Each row is a point on a tangle of strands that fork, close into loops and nearly touch. The rows are in no order.
In the rows, zero is written as 128.
Two points are linked if the straight distance between their rows is under 105. Some points are linked to none.
j_445: [104 179 159 118 140 183 125  58 163 176  83 172 195 153 107 113 138 130
 174 120 198  65]
j_129: [ 95 124 132 173 120 164 116 134 177 135 134 142 165  94 159 100 168 168
 102  98 158 105]
j_921: [144 119 130 130 137 116 135 155 100  90 122 102 115  95 165 112 164 166
  80 146  88  95]
j_691: [103 166 167 115 152 201  67  92 181 183 112 156 177  89 116 109 145 136
  99 101 167 115]
j_634: [156 145 129 148 142 109 135  98  93 100 163 116 103 159 143 145 105  88
 165 124 166 127]
j_825: [ 93 177 124 124 188 135 133 121 158 144 142 139 137 144 149 117 133 127
 157  82 189 152]
j_713: [132 149 170 128 125  87 131  86 122 148 180 146 138 145 126 174  73 112
 150 129 149 118]
j_307: [143 111  99 143  96 148 151 148 113 128 121 164 117 105 101 135 117 151
 103 131 155 118]
j_728: [ 98 182 128 138 112 164 149 113 194 150 140 138 184 134 157 117 113 147
 164 110 191  99]
j_442: [187 135 124 123 130  81 156 124  72 118 117 134  75 127 124 156  73 108
 140 122  67 145]
j_304: [161 142  96 132 103  99 166 167 122 142 137 125  98 142 133 128 127 119
 126 156 129 133]
j_803: [129 142 101 120 118  81 131 160 154 136 166 126 144 135 134 149 143 135
 103 124 126 126]
j_688: [ 72 151 141 129 132 196 165 101 177 175 144 147 137 154 120 142 163 126
 107 115 158 124]
j_25: [132 129 149 127  95 132  98 143 123 114 151 158 120 144 152 138  87 148
  91 104 142 113]
j_753: [103 114 123 125 147 188 125  81 143 103 154 105 136 111 141 104 136 126
  93 124 149 130]
j_276: [ 90 110 137 147  96 180  66 156 152 155 145 129 108 102 117 106 169 153
  74 131 106 103]
j_479: [135 137 133 111 110  90 140 132  57 116  68 105 103  98 117 155 138 132
 104 131  60 169]
j_426: [123 154 141  83 108 150 124 104 123 151 167 150 141 142 109 156 137 125
  96 131 168 139]
j_384: [186 125 135 146 117  44 135 159  98  99  73 128 101 133 127 127 136 101
 143 116  44 121]
j_859: [123 152 174 120 150 128 124  83 168 180 151 132 204 123 141 127 112 122
 125 149 194 104]
j_778: [152 124 134 154  74 115 128 140 124 113 140 149 105 148 145 164  84 117
 120 105 123 153]
j_55: [170 140 122 164 115  70 139 144 105  92 153 118  97 127 145 152 101 106
 196 124 134 116]
j_523: [122 150 121 143 178 134 158 101 138 140 139 179 173 115 153 178 110 122
 202 113 218 115]
j_171: [ 96 188 143 100 184 160 133  78 186 160 125 147 173 168 158 140 126 119
 179 105 196 142]
j_251: [143 181 132 128 162 126 152  92 164 182 136 167 159 104 147 163  69  95
 221 134 211 114]
j_736: [136 143 125 166 157 119 134 117 120 118 145 138 130 141  67 107 127  96
 140 113 171 125]
j_447: [122 135 114 117 144 145 127 141 142 113 167 152 173 160 136 140 144 170
 147 118 182  87]
j_996: [155 105  78 109  91 108 175 144 112  91 110 121  80 143 143 150  97  88
 160 113 109 161]
j_678: [ 92 104  96  95 145 155 122 155 156 100 153 131 151 128 124 112 137 161
 141 138 149  97]
j_717: [ 96 123 150 153 146 126 106 149  95 129 122 109 126  86 119 158 135 159
  87 137 121 148]
j_793: [195 124 115 143 103  44 142 173  71 110 119 132  84 143 153 177 121 103
 213 140 108 122]
j_333: [136  82 126  89 147 125  85 186 111 111 115 115 117  97 142 109 172 146
  95 153  99 157]
j_562: [121  61 108 142 125  98 113 158 118  99 105 121 117 121 108 104 124 163
 125 139  48 119]
j_31: [126 140 135  91 101 118 132 120 100 124 150 142  98 177 100 150 132 106
 106 141 126 115]
j_899: [117 145 174 108 136 103 127 118 136 115 164 161 115 113 112 176  83 122
 125 127 111 131]
j_180: [133  85 129 134 161 127 128 124 125  75 124 122 105 106 109 113 122  78
  95 118 100 117]
j_847: [112 114 155 147 116 138 112 146  78 106  91 102  97 109 104 153 133 133
  81 129  68 143]
j_410: [ 63 168 138 110  98 183 116 128 187 150 134 129 174 104 127 113 125 159
 140 132 175 106]
j_867: [ 96 170 115 123 127 117 160 123 179 161 155 148 150 140 167 158 106 112
 165 114 192  91]
j_88: [129 118 128 133 157 154 112 123 121 137 137 133 132 134  81  84 149 128
 112 150 161 130]
j_893: [137 156 151 122 120 117 135  88 142 174 167 146 167 138 157 138  65 142
 128 138 176 126]
j_943: [134  60 133 117 100 135 123 149  96 127  16  97 118 113 143  93 160 133
 119 130   7 161]
j_606: [116 157  96 117 163 130  97 146 164 154 162 106 141 138 121 139 135 141
  86 121 148 122]
j_352: [144 101 127 130  97 104 160 141 105  82  98  80  93 115 160  86 121 112
 130 151  85 150]
j_472: [132 109 113  94 114 161 124 131 113 144 135 161 124 105 119 152 146 140
  70 125 150 141]
j_757: [175 105 120  86 105  95 148 150  77 134   4  71 149 146 141 150 133 105
 144 157  21 148]
j_356: [120 169 169 139 142 142 131 119 153  97 155 135 145 112 139 139 143 122
 128 108 163 120]
j_879: [ 80  91 139 146 165 137 115 139 164 136 150 137 150 139 128 163 132 149
  92 123 102 120]
j_328: [153 126 108 112 180  92 156 128 125 142 153 169  97 150 116 137 129 100
 163 135 144 160]
j_306: [146 113  78 118 120 121 129 148 143  64 140 138 105 132 121 148 108  83
 145 105 132 126]
j_556: [185 114 111 109 116  81 152 110  48  91  85 106  95  95 146 148 103 112
 119 138  69 144]
j_249: [130 149  86 137 118 134 149 168 113 138 102 102  80 138 136 107 153 141
  91 123 108 137]
j_70: [133 101 167 109 152  98 103 160 107 120 135 147 118 127 139 107 147 142
 105 148 143 142]
j_455: [157 121 133 141  82  89 159 122 106  85  74  67 105 123 150 101 118 119
 131 126  18 142]
j_411: [135 133 168 136 182 121 165 112 118 139 155 167 111 162 126 122 136 131
 163 140 162 142]
j_255: [ 81  72 139 125 123 172 104 121 123 102 118 102 100  85 117 130 145 130
  85 131  64 150]
j_676: [159 117 127 118 134 105 142 136 122 112 178 146 158 155 128 161 125 168
 162 157 146 119]
j_590: [121 122 127 126 120 146  77 135 166 135 169  72 157  95 106  97 148 129
  95 141 147 155]
j_950: [166 128  85 143 157  97 129 121 122  94 156 111 111 145 142 147 127  71
 132  92 150 135]
j_358: [127 128 152 165  74 129 135 138 163 106 153 106 127 114 118 113 142 126
 105 129 122 150]
j_329: [159  90 135 119 165 102 136 114 137 111 156 154 111 130 135 121  87  82
 108 132 129 104]
j_223: [131 127 133 142  96  97 176 107  66 105 131 153  93 129 109 137 125 139
 159 122 126 135]
j_142: [ 72 128 130 123 118 133 125 170 147 137 141 101 115 112 132  86 147 162
 132 146 127 153]
j_244: [ 64 141 159 101 106 173 107 157 153 155 146 122 126 114 122 124 136 152
 125 157 159 134]
j_989: [120 114 128 105  89 114 158 135  69 116 103 139  86 156 113 136 161 126
 124 133  85 120]
j_979: [115 199 147 117 121 192 107  65 214 194  66 143 223 145 103 109 127 144
 162 129 177  98]
j_838: [158 173 132 112 138 105 148  93 151 170 183 173 130 131 148 173 105  98
 225 121 195 148]
j_993: [111 199 114 119 163 159 104  96 160 156 125 132 159 116  95 106 121  95
 125  93 191  90]
j_145: [114 164 147 151 110 115  95 144 106 133 145 107 152  93 105 125 118 159
  92 137 163 130]
j_84: [148 179 134 139 155 123 124  88 132 135 150 152 151 135 111 118 120  86
 156 109 210  96]
j_57: [120 156  88 119 180 178  91 120 163 154 141 123 146 113 107 100 141 122
  90 108 167  86]
j_878: [110 153 128 130  93 146 126 112 172 130 157 104 167 103  92 113 129 115
 118 124 156 161]
j_584: [132 188 161 132 127 166 103  43 200 173  95 134 240 160 125 134 106 116
 191 111 193 129]
j_66: [136 114  97 173 118 119  96 168 102 102  73  82 110 143 116  77 189 167
 115 124  61 123]
j_279: [156 128 149 155  69 112 143 153 145  92 130 114 101 137 130 130 116 127
 118 115  76 170]
j_791: [117 112 131 128 168 176 100 102 154 118 162 112 112  79 126  70 146 134
  81 116 103 117]
j_848: [131 184 117 141 130 138 154  83 186 128 177 117 146 137 109 117 116 107
 146 106 161 155]
j_140: [173 155 153 112 131  95 161 121 118 122 163 157  83 131 133 156  61 123
 156 139  87 137]
j_214: [123  87 106 136 138 121 137 124  95  86 120 130 114 147  83 124 107 146
 140 130  82 134]
j_684: [134 174 160 139 139 121 126  68 195 168 126 143 245 128 139 145  97 117
 179 137 206  93]
j_800: [171  90 119 107  97  75 143 164  57 142  67 120 114 157 148 127 120 145
 134 173  79 139]
j_87: [126 122 144 124 134 190 108 114 158 146 128 169 157 130 148 134  95 130
 110  95 192 131]
j_750: [178 153 108 124 135  98 168 109 131 153 168 162  92 127 150 152 110  89
 184 122 169 173]
j_569: [ 97  98 132 121  82 130 139 146 109 119 119  71 111 115 140 101 136 132
 111 167 109 170]
j_109: [ 96  96 107  92 115 193 103 143 142 144 138 164 121 117 150 121 113 140
  88 116 162 134]
j_695: [116 117 103 116  89 145 156 142  99 124  86 111  76 121 109 100 172 150
 103 125  56 132]
j_827: [ 94 171 147 135 150 166 150  67 146 159 105 174 188 116 119 151 114 116
 184 113 210  95]
j_862: [125  86 112 135 106 158  75 177  70 106  50  81  92 127 125  75 189 148
 132 124  42 127]
j_580: [105  78 135 147 178 159  75 148 153 169 144 136 153 131 135 127 161 154
  79 124 137 120]
j_503: [134  98 118 110 130  75 137 122  89 115 162 131 121 180 120 162  92 131
 168 156 118 131]
j_390: [213 140 128 158 110  49 145 137  66 115 100 127  85 153 120 160 109 103
 179 127  65 142]
j_667: [163 125 101 124 141 124 148 152 148 109 138 139 101 114 177 122 103 157
 101 112  93 147]
j_292: [ 82 145 116 150 118 119 137 144 136 125 150 100 125 125 121 111 107 138
 160 136 160 121]
j_673: [102 116 140 152 167 131 163 126 150 153 149 167 132 156 133 182 133 118
 102 119 147 125]
j_189: [117 135 106 134 122 112 162 151 146 112 160 138 128 132 164 142 101 122
 188 130 180 107]
j_923: [ 95 150 149 113 138 186 140  85 175 150 147 138 164 187 151 133 149 119
 141 109 194 153]
j_857: [121  70 143 135  98 156 102 139 114 105  83  75  97  91 144 104 160 138
 100 139  24 170]
j_918: [161  90  84 139 132 100 158 129  73  83  91 109 126 141 111 158 106 157
 173 141  71 146]
j_263: [102 114 163 130 156 147  87 115 150 163 152 136 188 123 134 112 141 141
  93 145 176 115]
j_112: [151  93 114 125 152 112 101 158 107 104  98  88  98 125 140 109 168 129
  75 156  47  92]
j_641: [123  90 143 125 145 143 133  70 145 111 160 145 142 124 141 123 118  86
  95 121 156 132]
j_4: [ 85 122 139 136 137 158 162 108 137 141 140 158 104 144 120 134 179 125
  93 108 126 109]
j_744: [ 92  85 127 160 104 180  71 161 123 148 117 116  85 112 115  74 204 153
 107 140  73 109]
j_170: [120 183 151 138 120 137 100 133 126 143 145 149 166 108  87 120 132 167
 123 119 195  89]
j_322: [139  77 104 106 107  99 108 186  81 123  74 112 116 119 139 123 155 142
 116 161  97 149]
j_964: [ 96  81 106 142 112 160  69 158  98 117  84  99  73  96 102  46 163 145
 120 128  47 108]
j_95: [148 106 129 107 103 115 154 143  74  91  33  77 123 112 114 148 153 128
 152 154  36 159]
j_951: [105 109 123 117  94 143  87 148 137 117 155 125 119 132 131 117 136 156
  85 120 103 100]
j_407: [126 102 122 129 176 164 102 144 143 116 146 106  99 128  93  67 156 131
 104 149 109 102]
j_962: [162 122 117 131 139  74 124 153 112  98 109 103 104 135 145 135 137 100
  93 113  60 118]
j_303: [124  90  95 134  98 104 122 131  84 110 132 100 133 150 112 141 109 135
 125 144 123 127]
j_790: [127 134 118 137 159  63 157 116 107 185 150 153 107 136 120 138 113 111
 122 129 150 143]
j_103: [195  91 108 120 117  69 156 148  90 138  40 101 112 139 142 131  90 113
 143 154  37 157]

A tip is a point with one link. Name the tips that can be reached along the links from each point below, in the order of the rows.
j_292 -> j_455
j_676 -> j_678, j_562, j_918
j_791 -> j_307, j_180, j_223, j_87
j_358 -> j_590, j_66, j_848

How many points has the smallest loop of links through each point below? Write 0 if it is on no loop.
j_847 -> 0
j_189 -> 7
j_753 -> 0

A piece is all that can be reached along the links. How many separate loops has the piece of each point below (a circle has one, a figure eight two, a Y none), and how many tips (points with one link)?
j_170 -> loops 0, tips 8
j_736 -> loops 0, tips 4
j_244 -> loops 1, tips 1
j_676 -> loops 0, tips 3
j_279 -> loops 0, tips 3
